Each row is a point on a tangle of strands that fork, close into loops and nearly touch. The rows are in no order.
In the rows, 100 means zero.
Points whose rows are less than 63.6 apart are linked; no others are. Some points are linked to none.
mag: 94; 138; 99; 81; 123; 144; 117; 115; 82; 106; 120; 135; 86; 102; 86; 124; 150; 98; 107; 114; 136
mati: 66; 93; 116; 49; 101; 124; 123; 88; 110; 88; 79; 120; 79; 91; 104; 122; 158; 63; 133; 116; 103
Veba: 117; 144; 94; 108; 60; 140; 110; 103; 102; 134; 103; 118; 92; 116; 49; 104; 135; 101; 107; 88; 135
simuv: 99; 62; 108; 132; 96; 65; 71; 48; 114; 100; 109; 115; 98; 57; 79; 72; 96; 75; 89; 101; 61
pazap: 79; 88; 86; 69; 137; 144; 119; 82; 87; 125; 110; 107; 70; 126; 110; 88; 121; 75; 110; 91; 125
sobiz: 76; 101; 113; 119; 169; 111; 105; 109; 93; 109; 86; 111; 73; 114; 108; 106; 64; 103; 110; 93; 122
belu: 90; 86; 136; 108; 116; 97; 105; 85; 119; 109; 51; 106; 67; 78; 75; 81; 92; 66; 119; 86; 108
lamab: 81; 72; 87; 89; 87; 94; 96; 96; 101; 102; 87; 88; 96; 133; 120; 106; 93; 102; 130; 98; 92
lod: 84; 118; 66; 134; 66; 134; 79; 109; 76; 112; 140; 120; 90; 138; 79; 106; 122; 136; 126; 114; 92
nata: 131; 91; 81; 123; 119; 86; 82; 87; 100; 118; 108; 83; 114; 110; 104; 74; 33; 107; 71; 78; 122
Furi: 140; 136; 70; 97; 48; 118; 117; 149; 96; 109; 105; 100; 131; 142; 93; 126; 120; 131; 83; 113; 121
ton: 72; 103; 81; 100; 102; 126; 92; 94; 79; 102; 134; 111; 84; 118; 106; 103; 127; 110; 122; 107; 89
ditop: 125; 139; 89; 87; 137; 123; 120; 122; 87; 109; 127; 95; 109; 100; 113; 104; 106; 104; 58; 103; 134
damil: 99; 86; 112; 89; 125; 126; 111; 67; 101; 133; 102; 108; 69; 83; 73; 66; 119; 48; 96; 84; 109
fivat: 69; 56; 108; 66; 121; 78; 113; 70; 113; 100; 67; 85; 85; 103; 136; 98; 86; 52; 109; 106; 71
Liko: 80; 120; 124; 112; 137; 89; 104; 148; 96; 68; 98; 107; 108; 92; 123; 135; 79; 136; 98; 119; 101
Kepav: 122; 96; 66; 124; 106; 100; 78; 90; 87; 125; 123; 81; 108; 132; 106; 78; 49; 120; 76; 81; 121
nog: 114; 79; 104; 74; 111; 80; 119; 126; 115; 90; 51; 75; 114; 127; 132; 115; 74; 104; 100; 91; 115
kobib: 125; 108; 93; 62; 138; 131; 133; 114; 93; 120; 93; 95; 99; 129; 115; 106; 110; 89; 79; 94; 149
Fud: 62; 76; 69; 133; 110; 125; 69; 92; 84; 115; 106; 113; 78; 159; 105; 106; 77; 126; 136; 97; 99
molif: 104; 103; 126; 83; 105; 120; 106; 70; 105; 117; 94; 114; 72; 60; 63; 79; 147; 51; 96; 95; 104
vulu: 101; 88; 84; 107; 64; 124; 89; 68; 97; 137; 109; 98; 76; 116; 66; 63; 112; 86; 120; 71; 109
peb: 49; 96; 139; 110; 113; 82; 102; 105; 111; 66; 76; 113; 86; 67; 111; 122; 98; 96; 131; 120; 71
Rasik: 109; 98; 109; 122; 85; 104; 91; 95; 112; 122; 69; 100; 87; 112; 67; 85; 73; 105; 120; 71; 129
Duvo: 111; 101; 114; 98; 150; 80; 112; 132; 103; 89; 77; 85; 113; 110; 131; 116; 53; 121; 82; 97; 119
gize: 65; 58; 62; 100; 112; 95; 69; 71; 80; 102; 117; 83; 93; 143; 136; 94; 61; 100; 115; 91; 76
kon: 101; 90; 98; 104; 130; 68; 92; 98; 93; 78; 122; 93; 122; 82; 127; 97; 66; 108; 75; 108; 76
Poze: 106; 103; 118; 58; 123; 93; 127; 107; 99; 77; 102; 93; 112; 73; 120; 109; 131; 85; 80; 111; 91
rudo: 82; 112; 113; 106; 164; 111; 112; 90; 85; 102; 130; 118; 81; 62; 101; 91; 113; 83; 84; 110; 92
Vikek: 120; 116; 117; 118; 68; 85; 92; 81; 108; 99; 108; 100; 104; 50; 68; 81; 125; 83; 77; 101; 75
Fusan: 118; 92; 103; 95; 154; 97; 114; 76; 95; 116; 113; 104; 97; 73; 99; 70; 104; 67; 61; 97; 99
toz: 88; 95; 101; 34; 86; 132; 120; 93; 103; 96; 80; 120; 87; 108; 101; 124; 169; 66; 128; 115; 120
nazud: 129; 99; 88; 88; 20; 89; 96; 93; 110; 101; 99; 72; 119; 106; 88; 89; 117; 110; 102; 89; 90
rebe: 109; 117; 123; 108; 130; 80; 107; 97; 102; 88; 120; 114; 105; 43; 96; 97; 121; 88; 66; 117; 76
rul: 101; 91; 136; 93; 94; 50; 100; 127; 120; 57; 68; 92; 124; 60; 115; 117; 88; 108; 91; 112; 75
derur: 66; 97; 110; 112; 161; 106; 107; 120; 93; 92; 83; 106; 86; 128; 129; 121; 66; 113; 105; 104; 112
semir: 100; 83; 107; 122; 62; 79; 75; 82; 111; 92; 90; 94; 100; 90; 85; 92; 74; 108; 121; 89; 89
turid: 72; 88; 69; 87; 144; 124; 101; 96; 69; 106; 130; 92; 94; 144; 143; 106; 99; 108; 91; 106; 95
lavi: 95; 111; 119; 93; 88; 113; 112; 105; 108; 98; 75; 108; 84; 94; 82; 110; 128; 95; 125; 97; 114
Vev: 133; 139; 70; 86; 114; 120; 118; 105; 81; 116; 151; 86; 116; 100; 112; 83; 110; 91; 43; 99; 118
zurov: 96; 102; 60; 108; 91; 134; 89; 131; 79; 103; 115; 120; 105; 164; 107; 130; 123; 139; 118; 130; 90
Gidi: 76; 100; 107; 127; 145; 97; 95; 137; 97; 88; 68; 107; 98; 134; 121; 133; 51; 136; 116; 103; 122
lamuz: 96; 127; 102; 105; 149; 90; 107; 128; 82; 75; 143; 103; 119; 70; 128; 111; 90; 120; 59; 127; 87
talo: 80; 109; 119; 117; 140; 118; 108; 111; 97; 112; 87; 116; 74; 108; 92; 106; 93; 103; 122; 93; 124
nuti: 80; 113; 140; 108; 143; 123; 120; 108; 104; 106; 67; 126; 64; 83; 83; 108; 107; 81; 121; 96; 126
Meret: 93; 79; 89; 70; 151; 126; 118; 79; 86; 126; 104; 95; 78; 118; 113; 78; 99; 65; 94; 85; 121
guler: 117; 98; 69; 98; 86; 140; 104; 93; 88; 141; 110; 95; 88; 148; 84; 84; 106; 99; 103; 79; 133
sized: 43; 108; 134; 101; 131; 93; 113; 118; 103; 70; 86; 120; 87; 86; 122; 136; 106; 103; 130; 125; 78
luk: 110; 122; 101; 134; 92; 82; 86; 99; 96; 92; 132; 105; 113; 68; 89; 86; 81; 114; 79; 103; 85
pozup: 127; 131; 109; 88; 146; 112; 133; 123; 96; 106; 106; 97; 105; 86; 106; 102; 102; 98; 61; 102; 132
zada: 129; 100; 67; 78; 107; 138; 112; 86; 88; 142; 122; 84; 97; 138; 100; 72; 107; 87; 81; 81; 135
Togin: 118; 139; 78; 110; 56; 145; 103; 91; 95; 146; 123; 111; 93; 121; 51; 83; 122; 96; 96; 80; 137
letim: 137; 81; 90; 123; 75; 59; 81; 61; 110; 108; 119; 100; 129; 65; 86; 66; 93; 88; 52; 99; 69
luzo: 101; 79; 71; 100; 83; 139; 93; 81; 89; 147; 105; 101; 77; 145; 79; 71; 101; 91; 118; 73; 125
niven: 140; 63; 91; 107; 86; 61; 82; 83; 122; 103; 76; 74; 124; 101; 102; 79; 44; 94; 82; 78; 102
lel: 89; 100; 132; 102; 61; 70; 98; 129; 121; 63; 60; 101; 110; 80; 100; 127; 104; 122; 133; 111; 84
nezod: 114; 120; 136; 108; 126; 91; 112; 92; 110; 98; 100; 114; 95; 36; 73; 94; 134; 71; 69; 109; 91
geg: 66; 65; 99; 74; 108; 68; 99; 95; 107; 74; 80; 79; 110; 115; 147; 116; 70; 91; 112; 107; 66
Namos: 70; 98; 97; 141; 130; 111; 75; 91; 86; 110; 117; 118; 73; 108; 92; 92; 64; 111; 117; 93; 105
Pedu: 81; 92; 133; 93; 142; 117; 124; 97; 114; 111; 55; 113; 65; 87; 92; 100; 102; 62; 122; 90; 121
pil: 113; 97; 56; 113; 95; 114; 82; 92; 79; 127; 129; 82; 103; 146; 110; 84; 75; 122; 87; 88; 115
Vanam: 84; 93; 71; 90; 81; 123; 102; 127; 80; 86; 112; 113; 110; 147; 117; 133; 137; 130; 125; 130; 79
Vule: 74; 62; 69; 120; 82; 111; 68; 82; 91; 120; 98; 99; 83; 158; 99; 92; 70; 116; 143; 84; 99
keze: 105; 138; 86; 77; 102; 150; 115; 121; 91; 113; 109; 142; 94; 121; 78; 131; 157; 102; 110; 122; 143
Sidu: 103; 87; 58; 83; 117; 99; 89; 90; 73; 100; 147; 70; 114; 129; 145; 86; 90; 109; 72; 103; 81
Fulu: 108; 99; 113; 69; 39; 93; 106; 105; 114; 77; 75; 85; 111; 92; 94; 112; 149; 96; 120; 107; 87
mel: 52; 59; 72; 94; 128; 83; 78; 85; 83; 86; 107; 84; 104; 145; 158; 119; 51; 103; 109; 102; 69
zudi: 125; 116; 72; 78; 53; 116; 113; 141; 94; 95; 107; 104; 129; 135; 102; 138; 143; 128; 104; 126; 106
tavin: 58; 93; 82; 84; 89; 118; 96; 85; 76; 87; 135; 107; 87; 112; 118; 108; 140; 98; 126; 116; 76
Tetuz: 78; 121; 112; 102; 78; 124; 99; 100; 99; 102; 110; 123; 81; 91; 70; 113; 146; 100; 135; 102; 101
Gopid: 115; 70; 103; 146; 113; 70; 66; 70; 121; 96; 98; 109; 108; 80; 85; 90; 30; 98; 97; 81; 99
kimit: 109; 123; 95; 137; 47; 99; 82; 108; 99; 102; 108; 100; 108; 106; 77; 100; 89; 135; 117; 91; 102
tanar: 78; 67; 124; 99; 141; 55; 99; 92; 117; 73; 70; 96; 107; 80; 131; 115; 52; 81; 96; 108; 76
kodus: 104; 92; 96; 48; 80; 124; 126; 100; 105; 105; 77; 107; 93; 118; 97; 113; 149; 76; 124; 98; 124
givuf: 112; 77; 104; 92; 135; 106; 106; 59; 101; 134; 100; 100; 81; 80; 86; 58; 107; 50; 82; 86; 99
dabe: 142; 96; 75; 79; 86; 86; 109; 92; 93; 109; 121; 65; 129; 106; 118; 79; 96; 95; 58; 94; 94
kifo: 129; 115; 61; 114; 50; 117; 94; 113; 89; 123; 111; 92; 120; 151; 94; 100; 92; 135; 94; 93; 114
fev: 78; 91; 105; 140; 124; 98; 76; 75; 96; 112; 117; 117; 75; 83; 79; 76; 64; 99; 114; 87; 98
fup: 130; 93; 98; 93; 86; 57; 97; 102; 108; 84; 114; 82; 135; 70; 114; 87; 91; 101; 61; 107; 72
gos: 90; 108; 94; 100; 74; 103; 106; 144; 94; 76; 95; 111; 116; 125; 113; 141; 130; 141; 125; 131; 86
vimem: 156; 124; 101; 95; 65; 80; 113; 103; 113; 102; 100; 78; 133; 71; 88; 84; 101; 89; 40; 93; 99
Lef: 123; 134; 74; 89; 21; 115; 100; 102; 97; 112; 128; 93; 118; 111; 77; 101; 145; 107; 95; 99; 104
gekom: 99; 119; 111; 112; 142; 87; 104; 155; 98; 75; 100; 97; 116; 101; 129; 121; 64; 140; 78; 111; 113
Mudug: 62; 85; 84; 68; 83; 104; 106; 91; 88; 80; 115; 96; 99; 113; 129; 116; 140; 95; 124; 122; 66
zef: 135; 109; 66; 64; 122; 128; 122; 92; 84; 126; 134; 81; 105; 118; 116; 80; 111; 84; 56; 91; 127
zega: 134; 116; 92; 115; 96; 116; 105; 76; 99; 146; 115; 95; 95; 92; 63; 57; 89; 74; 65; 72; 121
Vit: 118; 103; 100; 75; 149; 126; 130; 99; 95; 126; 91; 94; 84; 114; 105; 86; 96; 77; 80; 83; 145
rudif: 86; 62; 106; 58; 95; 64; 113; 93; 114; 71; 74; 71; 115; 94; 142; 106; 101; 77; 101; 109; 60
mov: 125; 90; 64; 81; 86; 93; 97; 91; 83; 108; 134; 65; 121; 122; 126; 78; 94; 104; 71; 93; 93
Nodir: 81; 48; 85; 64; 131; 82; 106; 61; 100; 109; 87; 74; 94; 119; 142; 85; 79; 57; 95; 91; 77
repa: 104; 77; 131; 110; 95; 83; 95; 76; 126; 105; 50; 101; 80; 73; 76; 78; 87; 69; 110; 87; 97
Kom: 94; 98; 111; 94; 151; 69; 107; 112; 91; 72; 120; 101; 118; 65; 130; 103; 90; 100; 63; 121; 69
nisa: 115; 141; 112; 91; 46; 108; 103; 99; 111; 100; 110; 100; 106; 71; 61; 101; 148; 92; 92; 99; 101
fubif: 125; 68; 94; 64; 78; 88; 115; 87; 113; 110; 58; 63; 106; 122; 109; 83; 93; 81; 101; 78; 110
nida: 102; 135; 104; 58; 73; 114; 111; 110; 98; 80; 126; 112; 110; 73; 92; 124; 171; 97; 99; 120; 101
sasub: 95; 113; 105; 112; 65; 92; 102; 147; 104; 78; 74; 113; 114; 118; 96; 138; 114; 144; 132; 115; 98
ral: 100; 116; 124; 101; 105; 97; 114; 125; 106; 87; 75; 102; 97; 94; 98; 120; 105; 114; 112; 100; 113
Bedi: 101; 124; 108; 58; 85; 122; 111; 86; 96; 90; 120; 114; 95; 72; 88; 107; 166; 76; 102; 112; 105
nakav: 133; 110; 71; 113; 47; 93; 91; 127; 103; 110; 102; 83; 128; 143; 101; 104; 77; 141; 93; 91; 116
saso: 60; 61; 87; 82; 124; 70; 93; 95; 98; 81; 90; 79; 110; 133; 156; 126; 57; 99; 110; 109; 68
fadu: 141; 105; 104; 113; 150; 81; 110; 99; 104; 120; 100; 91; 112; 84; 101; 76; 56; 90; 47; 90; 122
Nogu: 102; 98; 140; 106; 72; 58; 91; 123; 127; 59; 63; 95; 117; 62; 96; 115; 91; 119; 104; 108; 81
sal: 50; 95; 128; 127; 98; 86; 85; 93; 107; 78; 77; 118; 76; 78; 94; 115; 88; 103; 144; 106; 78
derok: 97; 118; 67; 117; 110; 141; 95; 125; 76; 116; 129; 113; 96; 148; 104; 115; 111; 133; 98; 114; 112
tusa: 86; 109; 110; 122; 81; 78; 91; 149; 103; 63; 89; 108; 120; 102; 116; 141; 83; 156; 122; 117; 93
rim: 129; 78; 87; 114; 80; 72; 75; 99; 117; 100; 85; 74; 123; 122; 102; 96; 35; 119; 98; 76; 114
saman: 120; 85; 138; 119; 65; 73; 86; 84; 134; 93; 46; 93; 94; 64; 65; 90; 84; 89; 104; 91; 95
Suf: 104; 58; 77; 76; 131; 86; 104; 69; 91; 114; 102; 74; 100; 118; 126; 69; 77; 74; 86; 87; 88
Nunus: 113; 129; 115; 82; 108; 97; 121; 129; 97; 76; 112; 98; 120; 64; 111; 114; 123; 103; 75; 113; 96
kidas: 122; 126; 133; 120; 126; 98; 116; 98; 110; 115; 91; 112; 93; 52; 66; 84; 102; 81; 69; 94; 114
nulu: 107; 136; 85; 146; 54; 114; 83; 130; 96; 105; 114; 116; 108; 121; 75; 115; 98; 150; 116; 107; 110
nedaf: 83; 81; 57; 75; 130; 123; 97; 88; 67; 107; 146; 81; 103; 147; 148; 95; 105; 106; 84; 107; 87
fiz: 73; 60; 89; 104; 70; 95; 73; 56; 102; 111; 95; 92; 80; 108; 94; 74; 90; 81; 135; 82; 76
diz: 89; 97; 101; 125; 124; 93; 94; 148; 105; 82; 69; 108; 111; 147; 123; 141; 52; 148; 116; 109; 117
zil: 95; 129; 127; 135; 72; 78; 83; 121; 108; 71; 106; 112; 109; 52; 78; 114; 97; 128; 106; 111; 84
loro: 121; 134; 89; 122; 70; 133; 97; 80; 94; 148; 127; 103; 90; 97; 49; 69; 103; 84; 81; 73; 125
Kilur: 89; 114; 80; 109; 112; 128; 99; 105; 72; 107; 141; 108; 91; 122; 105; 102; 119; 119; 99; 107; 106
nubeb: 90; 112; 136; 126; 96; 75; 88; 97; 110; 75; 102; 118; 99; 42; 84; 100; 105; 104; 105; 113; 73
Dafi: 120; 141; 133; 101; 156; 110; 133; 128; 102; 101; 98; 111; 98; 67; 94; 108; 103; 96; 66; 103; 131
nuped: 113; 99; 98; 87; 77; 65; 97; 108; 101; 70; 115; 82; 130; 72; 119; 95; 104; 111; 79; 113; 63
mubi: 124; 116; 93; 81; 76; 115; 117; 118; 104; 112; 91; 91; 110; 120; 93; 107; 121; 104; 99; 93; 125
Nad: 153; 114; 88; 78; 61; 86; 114; 98; 107; 110; 115; 69; 134; 86; 100; 77; 103; 86; 52; 92; 95
noto: 83; 87; 99; 77; 116; 135; 114; 87; 97; 123; 85; 112; 69; 115; 91; 95; 125; 69; 127; 92; 125
nute: 74; 84; 134; 85; 82; 91; 112; 105; 127; 83; 38; 98; 81; 91; 101; 116; 113; 80; 139; 103; 94
Der: 73; 63; 80; 121; 62; 104; 68; 73; 99; 116; 87; 98; 79; 134; 87; 84; 77; 103; 148; 82; 94
veb: 132; 99; 96; 117; 143; 90; 97; 97; 101; 121; 95; 87; 108; 107; 101; 76; 39; 100; 67; 80; 130
Giren: 105; 123; 126; 94; 101; 90; 118; 138; 108; 74; 89; 98; 112; 78; 106; 119; 115; 117; 96; 112; 105
Livo: 118; 134; 107; 84; 52; 128; 109; 102; 108; 119; 97; 111; 97; 95; 57; 105; 146; 88; 107; 90; 125
Segi: 75; 113; 85; 155; 90; 110; 60; 109; 85; 93; 131; 120; 96; 121; 92; 109; 67; 155; 123; 106; 103
Noz: 119; 112; 83; 93; 22; 106; 94; 100; 101; 106; 109; 88; 118; 119; 82; 98; 128; 115; 110; 93; 96
fudas: 91; 135; 93; 104; 63; 126; 97; 109; 90; 103; 129; 121; 94; 97; 70; 116; 151; 112; 124; 106; 103
Lefom: 92; 91; 98; 88; 72; 64; 88; 116; 102; 60; 114; 84; 130; 83; 128; 112; 99; 129; 98; 116; 59
rato: 107; 131; 96; 57; 72; 111; 120; 131; 96; 73; 118; 106; 122; 89; 108; 135; 164; 108; 97; 125; 104
gir: 116; 94; 114; 86; 143; 88; 124; 122; 111; 100; 62; 78; 105; 113; 122; 103; 64; 99; 86; 92; 127
gofi: 94; 135; 103; 112; 153; 110; 108; 125; 78; 89; 145; 104; 101; 83; 119; 107; 97; 120; 68; 118; 103
dise: 59; 90; 131; 78; 130; 116; 126; 101; 118; 103; 49; 112; 63; 99; 110; 119; 112; 62; 137; 102; 109
vuroz: 60; 94; 84; 134; 125; 135; 77; 97; 78; 119; 115; 118; 67; 136; 97; 96; 86; 118; 134; 97; 105
Zuziz: 73; 93; 91; 99; 148; 108; 100; 112; 83; 91; 116; 94; 97; 127; 138; 111; 84; 115; 96; 106; 99
mub: 97; 94; 122; 64; 61; 80; 112; 109; 117; 68; 73; 84; 114; 85; 112; 121; 140; 95; 119; 113; 76
godim: 127; 160; 105; 110; 56; 105; 114; 140; 107; 98; 111; 102; 125; 83; 79; 119; 123; 117; 79; 99; 118
koluv: 101; 113; 120; 73; 97; 123; 111; 81; 102; 103; 106; 112; 81; 67; 74; 94; 152; 65; 103; 101; 106
nama: 99; 97; 95; 123; 45; 86; 74; 92; 102; 95; 105; 96; 103; 101; 83; 94; 87; 125; 127; 92; 88
kes: 139; 82; 98; 76; 84; 87; 109; 88; 115; 111; 71; 70; 109; 107; 98; 74; 87; 84; 86; 80; 111
Bep: 108; 83; 104; 74; 65; 92; 100; 69; 107; 98; 102; 84; 97; 76; 90; 75; 137; 70; 101; 100; 73
kufa: 83; 82; 126; 141; 124; 87; 82; 89; 120; 97; 60; 115; 76; 88; 79; 99; 38; 96; 131; 81; 114
Bod: 127; 76; 92; 107; 108; 52; 90; 92; 107; 87; 112; 94; 137; 69; 115; 87; 71; 100; 57; 105; 74
sirad: 89; 74; 107; 141; 138; 90; 74; 61; 102; 123; 101; 116; 79; 84; 75; 68; 51; 78; 99; 82; 99
nozav: 148; 106; 114; 113; 69; 77; 99; 96; 120; 104; 86; 84; 126; 72; 76; 80; 81; 96; 62; 87; 101
lom: 134; 62; 95; 100; 118; 60; 92; 79; 116; 104; 71; 80; 120; 99; 110; 84; 45; 81; 74; 82; 100
Tet: 138; 93; 122; 110; 77; 70; 95; 90; 125; 98; 70; 90; 111; 72; 80; 85; 81; 94; 84; 91; 100
fudot: 96; 87; 123; 74; 133; 91; 123; 99; 104; 88; 83; 93; 100; 76; 123; 104; 104; 76; 94; 108; 94
Muga: 111; 71; 108; 139; 141; 69; 79; 72; 112; 110; 86; 112; 101; 79; 89; 78; 37; 85; 85; 81; 103
fima: 77; 96; 137; 105; 59; 83; 97; 107; 123; 75; 48; 104; 88; 82; 86; 123; 115; 102; 146; 105; 81
Pupap: 108; 147; 127; 117; 134; 119; 118; 113; 100; 108; 105; 119; 85; 66; 71; 102; 111; 94; 87; 97; 126
kemut: 84; 52; 99; 100; 75; 80; 74; 50; 113; 104; 87; 94; 83; 89; 93; 67; 90; 68; 123; 89; 65
kilip: 70; 84; 124; 77; 108; 98; 121; 104; 121; 92; 49; 100; 79; 104; 116; 118; 107; 78; 137; 102; 98
Soti: 85; 71; 115; 120; 93; 69; 79; 84; 120; 80; 76; 102; 96; 80; 96; 99; 63; 99; 119; 92; 86
livek: 81; 110; 108; 106; 82; 75; 94; 136; 98; 59; 106; 102; 122; 87; 120; 130; 96; 143; 108; 119; 76
nomev: 129; 95; 87; 110; 59; 80; 91; 117; 111; 98; 86; 80; 126; 127; 101; 103; 64; 135; 99; 85; 116
Tob: 113; 137; 84; 69; 74; 116; 120; 148; 88; 81; 126; 109; 131; 109; 114; 139; 153; 127; 87; 129; 108
Vuvut: 67; 101; 112; 123; 90; 102; 88; 101; 99; 88; 95; 111; 82; 100; 91; 106; 98; 113; 142; 102; 91
nedek: 117; 137; 69; 73; 85; 146; 113; 124; 81; 109; 129; 130; 111; 129; 92; 130; 157; 110; 93; 124; 133
radem: 89; 81; 111; 129; 104; 97; 80; 88; 113; 113; 67; 103; 77; 111; 74; 87; 54; 98; 128; 73; 119
Zizar: 110; 135; 134; 128; 53; 86; 93; 124; 118; 81; 86; 107; 104; 64; 66; 113; 112; 123; 114; 103; 98
falig: 109; 74; 73; 91; 151; 90; 97; 74; 79; 116; 129; 84; 106; 109; 125; 70; 70; 82; 64; 95; 92
gasar: 102; 87; 89; 101; 43; 117; 92; 83; 103; 127; 89; 96; 87; 122; 66; 81; 116; 98; 134; 80; 106
Duni: 111; 122; 109; 102; 66; 99; 98; 100; 102; 97; 114; 96; 104; 76; 81; 93; 124; 101; 98; 101; 92
boza: 74; 132; 103; 88; 145; 144; 113; 106; 79; 97; 134; 132; 78; 93; 99; 118; 143; 97; 108; 119; 115
pigo: 93; 52; 98; 120; 81; 69; 67; 44; 114; 99; 100; 102; 96; 73; 89; 69; 83; 72; 106; 94; 61
dusa: 84; 81; 110; 63; 79; 77; 113; 102; 105; 71; 82; 81; 113; 95; 130; 114; 119; 94; 113; 110; 73
pite: 55; 106; 115; 117; 128; 92; 99; 132; 95; 68; 96; 118; 97; 101; 124; 135; 89; 130; 122; 119; 87
depi: 108; 146; 76; 98; 42; 127; 99; 112; 90; 104; 137; 112; 113; 105; 70; 114; 152; 112; 105; 108; 104
Bazal: 122; 105; 47; 109; 75; 123; 88; 105; 83; 130; 129; 84; 111; 159; 107; 90; 92; 129; 87; 92; 116
ziran: 105; 85; 105; 105; 57; 103; 98; 94; 113; 115; 62; 93; 90; 121; 76; 91; 102; 99; 133; 78; 112
Gatos: 91; 118; 69; 149; 107; 114; 64; 107; 77; 102; 148; 103; 101; 130; 110; 98; 69; 147; 93; 101; 104
Vadam: 126; 97; 103; 115; 167; 84; 112; 86; 98; 123; 110; 104; 104; 74; 100; 69; 75; 78; 49; 93; 108
gudo: 91; 71; 65; 101; 119; 93; 75; 79; 76; 102; 127; 76; 106; 138; 134; 89; 61; 115; 90; 92; 84
sebu: 64; 76; 131; 79; 115; 94; 114; 77; 120; 91; 67; 104; 77; 66; 109; 105; 124; 50; 117; 117; 68
Gopad: 122; 73; 92; 53; 95; 90; 125; 111; 110; 98; 60; 68; 116; 135; 130; 108; 93; 95; 101; 92; 115
Zupo: 134; 103; 93; 100; 86; 100; 106; 84; 102; 127; 101; 86; 103; 102; 83; 69; 94; 85; 81; 78; 116
Piluz: 110; 136; 67; 137; 49; 126; 87; 132; 85; 113; 128; 119; 109; 138; 81; 118; 118; 144; 110; 117; 104
muf: 93; 104; 112; 80; 103; 127; 122; 108; 107; 109; 76; 116; 78; 109; 90; 111; 133; 87; 127; 99; 124
dobu: 81; 127; 91; 130; 159; 121; 92; 111; 70; 98; 147; 109; 86; 105; 117; 99; 87; 124; 82; 112; 102
regu: 90; 85; 112; 121; 124; 85; 89; 63; 100; 103; 114; 116; 89; 57; 89; 77; 106; 73; 92; 104; 66
zedi: 61; 95; 132; 73; 111; 109; 118; 86; 112; 82; 83; 116; 76; 70; 101; 112; 147; 63; 130; 114; 83
dubab: 124; 101; 75; 48; 131; 133; 135; 119; 90; 115; 97; 94; 112; 146; 127; 115; 118; 94; 80; 103; 146
pizur: 70; 104; 78; 143; 82; 119; 66; 108; 81; 95; 125; 121; 90; 131; 96; 112; 97; 150; 134; 111; 87
vom: 78; 70; 121; 78; 131; 82; 113; 77; 115; 93; 65; 98; 87; 80; 117; 90; 98; 54; 102; 105; 75
Lazak: 132; 84; 94; 91; 31; 70; 86; 87; 113; 88; 99; 71; 125; 91; 99; 83; 104; 104; 91; 95; 71
bugel: 130; 93; 107; 121; 74; 64; 84; 67; 112; 105; 119; 105; 119; 47; 77; 70; 116; 83; 55; 105; 66
dudi: 74; 128; 110; 97; 159; 130; 109; 100; 74; 98; 141; 120; 78; 78; 104; 101; 126; 93; 94; 112; 101
pufes: 87; 107; 112; 138; 119; 85; 80; 115; 104; 78; 106; 110; 102; 85; 101; 113; 56; 132; 109; 100; 104
lud: 83; 105; 121; 119; 145; 104; 100; 78; 91; 106; 117; 125; 76; 51; 77; 78; 115; 75; 93; 106; 83
nisip: 88; 106; 129; 105; 112; 72; 99; 97; 106; 73; 102; 109; 105; 44; 103; 102; 116; 95; 93; 117; 60
savu: 101; 64; 114; 124; 109; 60; 73; 83; 127; 78; 79; 104; 112; 77; 101; 103; 41; 98; 108; 93; 86

A piece is all that can be reached along the links. How many separate loops has the piece of each point below (a circle has one, a figure eight two, a Y none), and how many tips (points with one link)?
molif: loops 0, tips 2
vulu: loops 0, tips 2
Nogu: loops 1, tips 3
nedek: loops 0, tips 2
lamuz: loops 0, tips 2

How many points has the smallest loop of links through each point below? Write none if it is on no loop.
Tet: 18
vom: 13
givuf: none
